Each row is a point on a landscape with many peaks, with its height.
From any point a climber steps to the highest of the 2 points nearest to it. It stops when none of these is higher. Distance is the straight distance between rows; heights are no part of it.
<456>: 5, 3, 13, 7, 25, -4, 5, -1, -8, -10, 1, 4, -18, -5, 14, -10, -24, -3, 19, -2  (h 583)
<45>: -2, 30, 0, -9, 3, 1, -9, -9, 3, 22, 22, 7, 4, 19, 4, 5, -10, -21, -13, -2  (h 695)
<620>: 8, -10, 8, 24, 6, 11, 8, 20, -2, 14, 12, -10, -4, 4, -6, -4, 17, -24, -13, 15  (h 109)
<401>: -8, -22, -2, 17, 1, -8, -6, 0, -20, -12, 10, -29, -2, 0, 18, 17, -5, 12, -9, 5  (h 210)
<598>: -2, 50, 2, -34, 7, 3, -18, -8, 5, 19, 7, 9, -12, 12, 2, 5, 8, -21, -7, -1  (h 664)
<651>: 5, 0, 3, -12, -11, -5, 2, -6, -1, -40, 17, -6, 13, -6, -41, -21, 17, -10, 4, 3  (h 745)
<6>: 2, -2, -21, 3, -1, 15, -4, -19, -4, 22, -27, 20, 7, -6, -12, 20, 16, 4, 5, -15  (h 490)
<190>: -3, -14, -9, 27, -13, -9, 13, 15, 6, 4, -16, -23, -1, -12, 10, -1, 8, 4, -24, -1  (h 396)
<780>: 10, -10, -4, 24, 22, 10, -7, -1, -20, -6, 8, -12, 0, 8, 2, 10, -13, 5, -16, 9  (h 182)
<43>: 0, 9, -4, 0, 4, -16, -16, -2, -17, -5, 5, -1, -3, 14, 12, 12, -15, 14, 11, 10  (h 481)
<213>: -27, 9, 5, 5, -22, 12, 15, 12, 2, 6, 18, -5, -12, -12, 5, 6, 2, -3, -14, 21  (h 487)
<235>: 0, -56, 18, 8, -5, 3, 14, -6, -12, -1, -10, 7, 18, 7, 18, 0, -4, 16, -15, -17  (h 351)
<809>: 13, -18, 2, 13, 34, 18, -4, 6, -12, 16, -12, 11, 2, 14, -6, 10, 0, -6, 3, -4  (h 824)
<79>: -9, -34, 4, 11, -10, 4, -9, -4, -11, -1, -3, -3, -4, -2, 15, -5, 12, -7, 7, -8  (h 503)
<460>: -12, 10, -4, 10, 5, 21, -16, -11, -6, 22, -5, -2, -1, 25, 12, 13, -14, -17, -30, -12  (h 544)
<50>: -7, -46, 27, 12, -7, 14, -4, -16, -13, -5, -9, 12, -2, 7, 18, -19, -3, -1, -7, -18  (h 425)
<532>: 9, -17, -6, 8, -5, 17, -11, -24, -22, -9, -9, 10, 10, -11, 12, 21, -7, 31, 9, 0  (h 391)
<782>: -35, 30, 0, -30, -21, 10, -12, -14, 25, 6, 16, 5, -4, -8, -6, 16, -9, -1, 5, -7  (h 683)
<786>: 8, 13, 3, 3, -4, -7, -18, -20, -11, -8, -2, 14, 8, 16, 9, -6, -25, 8, 4, -6  (h 450)
<510>: -1, 11, -9, -7, -12, -27, -7, 10, 9, 23, -1, 12, 18, 25, -2, 5, 3, 3, -1, -5  (h 637)
<421>: -10, -12, 12, -1, -8, 18, -14, -2, -10, -8, 13, 3, -10, -1, 4, 3, 9, -16, 23, 11  (h 584)
<608>: 12, -11, 21, -7, -3, -3, 17, -17, -9, -26, 0, 11, 2, 1, -23, -42, 4, -7, -6, -16  (h 607)
<171>: -10, 5, 5, 2, -29, 2, -2, 31, 10, -5, 7, -6, -10, 0, 1, 0, 11, 10, -2, 23  (h 521)
<487>: 16, 35, 3, -2, 6, 10, 9, -4, 11, 20, 16, 21, -7, -6, -3, -17, -10, 3, -16, 7  (h 633)
<305>: 15, -15, -1, 8, -4, 3, 9, 31, -4, -5, 8, -10, 11, -3, -15, 2, 19, -6, -4, 22  (h 92)
<387>: 13, 15, 14, -1, 2, 3, 4, -14, 18, 8, 5, 29, 1, 3, 9, -31, -24, 4, -7, -8  (h 696)
<122>: -15, -27, -6, 10, -11, -12, 23, 15, 7, 1, 1, -24, 4, -10, 5, 10, 1, -3, -4, 6  (h 441)
<301>: 9, 2, 3, 8, 29, 11, 5, 15, -16, 21, 8, 13, -5, 14, 0, 16, -5, -6, 0, 18  (h 644)
<232>: 3, -35, 11, 12, 4, -13, 10, 8, -12, -14, 0, -24, 6, 6, 22, -1, -23, 10, -10, 1  (h 243)
<369>: 16, -19, 0, 9, 20, -5, 32, 10, 10, 11, -18, -2, 9, -5, -5, -1, -5, -6, 4, -5  (h 50)
<699>: 5, -8, -16, -1, 2, 10, -9, -19, -14, -9, -4, 9, 16, -6, -15, 24, -5, 6, 20, -1  (h 416)
<60>: -7, -2, 9, -3, -26, 5, 1, 2, 0, 0, -21, 24, -11, -12, 15, -6, 7, 13, 22, 9  (h 508)
<233>: -17, 1, -19, 13, -4, -18, 6, 13, 4, 23, -16, -16, 1, 0, 0, 17, 19, 4, -24, -4  (h 369)
<565>: 1, 45, -11, -32, 7, 5, -14, -9, 21, 15, 14, 4, -11, -12, -14, -3, 19, -9, -4, -2  (h 643)
<542>: 5, -22, -6, 12, 14, 20, -16, -7, -15, 21, -17, 7, 5, 2, 6, 21, 23, 0, 5, -7  (h 599)
<154>: -5, 25, -13, -9, 26, -4, 0, -9, 9, 36, 8, 10, 12, 20, -12, 19, -10, -14, -20, -15  (h 654)
<740>: 8, 5, 5, -4, -15, 9, -10, -4, 12, 10, 4, 11, 6, 6, -10, -21, 26, -29, 2, -10  (h 613)
<857>: 2, -43, 9, 5, 5, -9, 12, 6, -11, 7, -2, -5, 14, 6, 16, 18, -7, 11, 8, -4  (h 290)
<667>: -12, -11, 7, -3, -15, 15, -6, -14, -14, -8, -15, 18, -8, -18, 14, 14, 1, 30, 21, 7  (h 443)
<145>: -5, 5, -27, -12, -9, 11, -13, -11, 5, 3, -13, 9, 16, -5, -25, 27, 12, 4, 22, -7  (h 447)
<851>: 13, 4, -16, -12, -1, -8, 20, 18, 16, -9, -22, -4, 6, -15, -20, 14, 10, 25, 23, 16  (h 29)
<327>: 20, -10, 3, 12, -12, -3, 35, 21, 2, -14, -3, -14, 10, -18, -12, -16, 13, -5, -17, 18  (h 78)
<670>: 14, 13, 7, -8, -11, 16, -7, -31, 6, 9, -13, 35, 16, 7, -4, -17, -19, -8, -4, -20  (h 625)
<813>: -10, 12, 0, -9, -10, 2, -5, 2, 9, -6, 32, -8, 6, -1, -13, -5, 1, -18, 12, 5  (h 750)
<707>: 20, 3, 0, -7, 4, -34, 2, 14, 20, 19, 1, 13, 19, 20, -5, -20, 0, -5, 5, -13  (h 701)
<404>: -9, -1, 14, 10, 1, -7, -4, 3, -2, -13, 10, -14, -28, -10, 20, -11, -5, -6, 13, 5  (h 658)
<603>: -2, 9, 6, -2, -3, 3, 9, 3, 13, -11, 7, -5, -23, -27, 0, -23, 10, -3, 17, 5  (h 732)
<628>: -38, 21, 4, -27, -31, -1, -16, -9, 21, -5, -8, 12, -8, -4, 6, 7, -1, 15, 19, -4  (h 660)
<84>: 3, 4, -11, -5, -2, 7, -40, -7, -16, -18, -3, -20, -5, 7, 22, 18, 21, 17, 1, 6  (h 428)
<425>: 4, 14, -9, -15, -17, -1, -19, -7, 8, 17, 0, 14, 17, 18, -9, 5, 11, -22, 9, -11  (h 651)
<527>: -12, 11, -26, -3, 9, -10, -2, 14, 1, -12, -20, -21, -11, -17, -7, 27, 11, 30, 0, 11  (h 412)
<573>: 22, -21, 18, -4, 17, 10, 10, -27, -21, -26, -22, 21, 0, 9, -18, -31, 4, 2, 0, -21  (h 513)
<678>: 21, -14, 12, -6, 0, -24, 15, 9, 28, 12, 1, 14, 12, 3, -7, -41, 3, -7, -4, -20  (h 833)
<55>: -1, 1, -5, -1, 13, -22, 24, 4, 9, 15, -5, 3, 1, -9, 3, 4, -21, 7, 7, -8  (h 39)
<710>: -6, -18, 5, -4, -10, -4, 2, 9, -1, -31, 1, -12, -7, -14, 3, -1, -3, 19, 27, 16  (h 533)
<459>: -1, -17, 14, -18, -20, -14, 12, -12, -11, -41, 4, -3, 6, 2, -30, -29, 13, 3, 8, -11  (h 682)
<776>: 1, 22, 2, -2, 10, 3, 13, 10, 0, 23, 14, 19, -6, -3, -6, 8, -7, 0, -1, 18  (h 592)
<152>: -27, -12, 0, -2, -20, 0, 21, 17, 17, 13, 14, -12, -1, -23, -6, 7, 6, -10, -6, 1  (h 468)
<829>: 12, -11, 5, 0, -8, -7, 5, 18, -5, -39, -10, -31, -8, -13, 14, 1, 2, 25, 7, 25  (h 474)
<33>: 17, 10, -4, 26, 35, 24, -5, 9, -5, -7, 1, -8, -8, 10, -9, -10, -16, -10, -22, 4  (h 151)
<216>: -24, 20, -11, -3, -2, -7, -1, 10, 0, 20, -1, -2, -9, 1, -2, 19, 17, -4, -13, 5  (h 389)
<494>: 3, 10, 4, 17, 27, 10, 0, 16, 8, 18, 15, -4, -9, 14, -2, -8, -3, -23, -24, 1  (h 127)
<112>: -11, -1, -12, 9, 20, 1, -9, 0, 3, 26, 5, -7, 17, 33, -5, 14, -11, -24, -25, -13  (h 597)
<304>: 2, -1, 17, 0, 14, 9, -18, -29, -9, -16, -2, 12, -2, 15, 17, -11, -41, -4, 10, -16  (h 418)
<549>: -1, 3, 19, -3, -25, 0, -1, 12, -2, -13, 3, 10, -12, -3, 18, -19, 2, 11, 13, 23  (h 578)
<380>: 10, 19, -17, -12, 17, -28, 23, 12, 7, 5, -15, -4, 2, -9, -4, 15, -8, 20, 12, 7  (h 34)
<623>: 13, 8, -15, 6, 7, -19, 8, 8, 0, -23, -20, -30, -11, -10, 9, 6, -1, 26, 1, 11  (h 437)
<265>: -13, 6, 5, -3, 24, 3, -12, -24, 10, 1, 5, -2, -7, 10, 16, -8, -40, -13, 1, -26  (h 392)
<547>: -9, -14, 11, -11, -23, -9, 3, -4, 1, -40, 8, 0, -2, -14, -8, -25, -1, 4, 22, -2  (h 612)
<13>: -27, 21, -15, -13, 21, -13, 7, 14, -4, 5, -15, -9, -18, -20, 0, 21, 14, 9, -8, 6  (h 400)
<363>: -28, 10, -7, -9, -22, 6, -13, -9, 8, -1, 15, -8, 5, 4, -4, 17, -4, -11, -2, -2  (h 707)
<732>: 18, -3, -7, 10, 4, -7, 30, 8, 20, 2, 0, -15, 6, -25, -14, -19, -1, -4, -7, -5  (h 66)
<528>: 13, -18, 7, 5, 0, -7, 5, 1, 15, 6, -5, 5, 2, 1, -10, -34, 20, -23, 1, -23  (h 681)
<718>: -5, 33, -7, -12, 5, 3, -1, 7, 14, -3, 6, -4, -21, -17, -11, 2, 12, 4, 7, 5  (h 675)
<276>: 12, 6, 0, -7, 5, -17, 1, 0, 1, -24, 33, -10, 11, -3, -20, -18, -4, -16, 13, -1  (h 830)
<597>: 8, 4, -3, 12, -12, 28, -25, -15, -16, 11, -16, 3, 1, 23, 20, 12, 3, -4, -34, -2  (h 504)
<364>: 6, 3, -15, 11, -9, 11, -38, -16, -21, 0, -9, -19, 5, 11, 23, 18, 16, 13, -28, -2  (h 463)
<175>: 13, 4, 6, -2, 18, -8, 11, 6, -14, -8, 12, 2, -5, -2, 1, 8, -22, 9, 20, 22  (h 524)

Call two points neighbours if one is among the 2 nearest of the other. Go from one point of each pair to the other, from neighbour to neighbour, staying as high as possible. Name the lowest point that can't be avoided.
<678> and <425> | <510>
<809> and <603> | <786>
<549> and <809> | <532>
<603> and <45> | <565>
<387> and <809> | <776>

Where does a climber stop that starts at each point below?
<304> | <603>
<216> | <276>
<851> | <276>
<233> | <549>
<84> | <603>
<364> | <45>
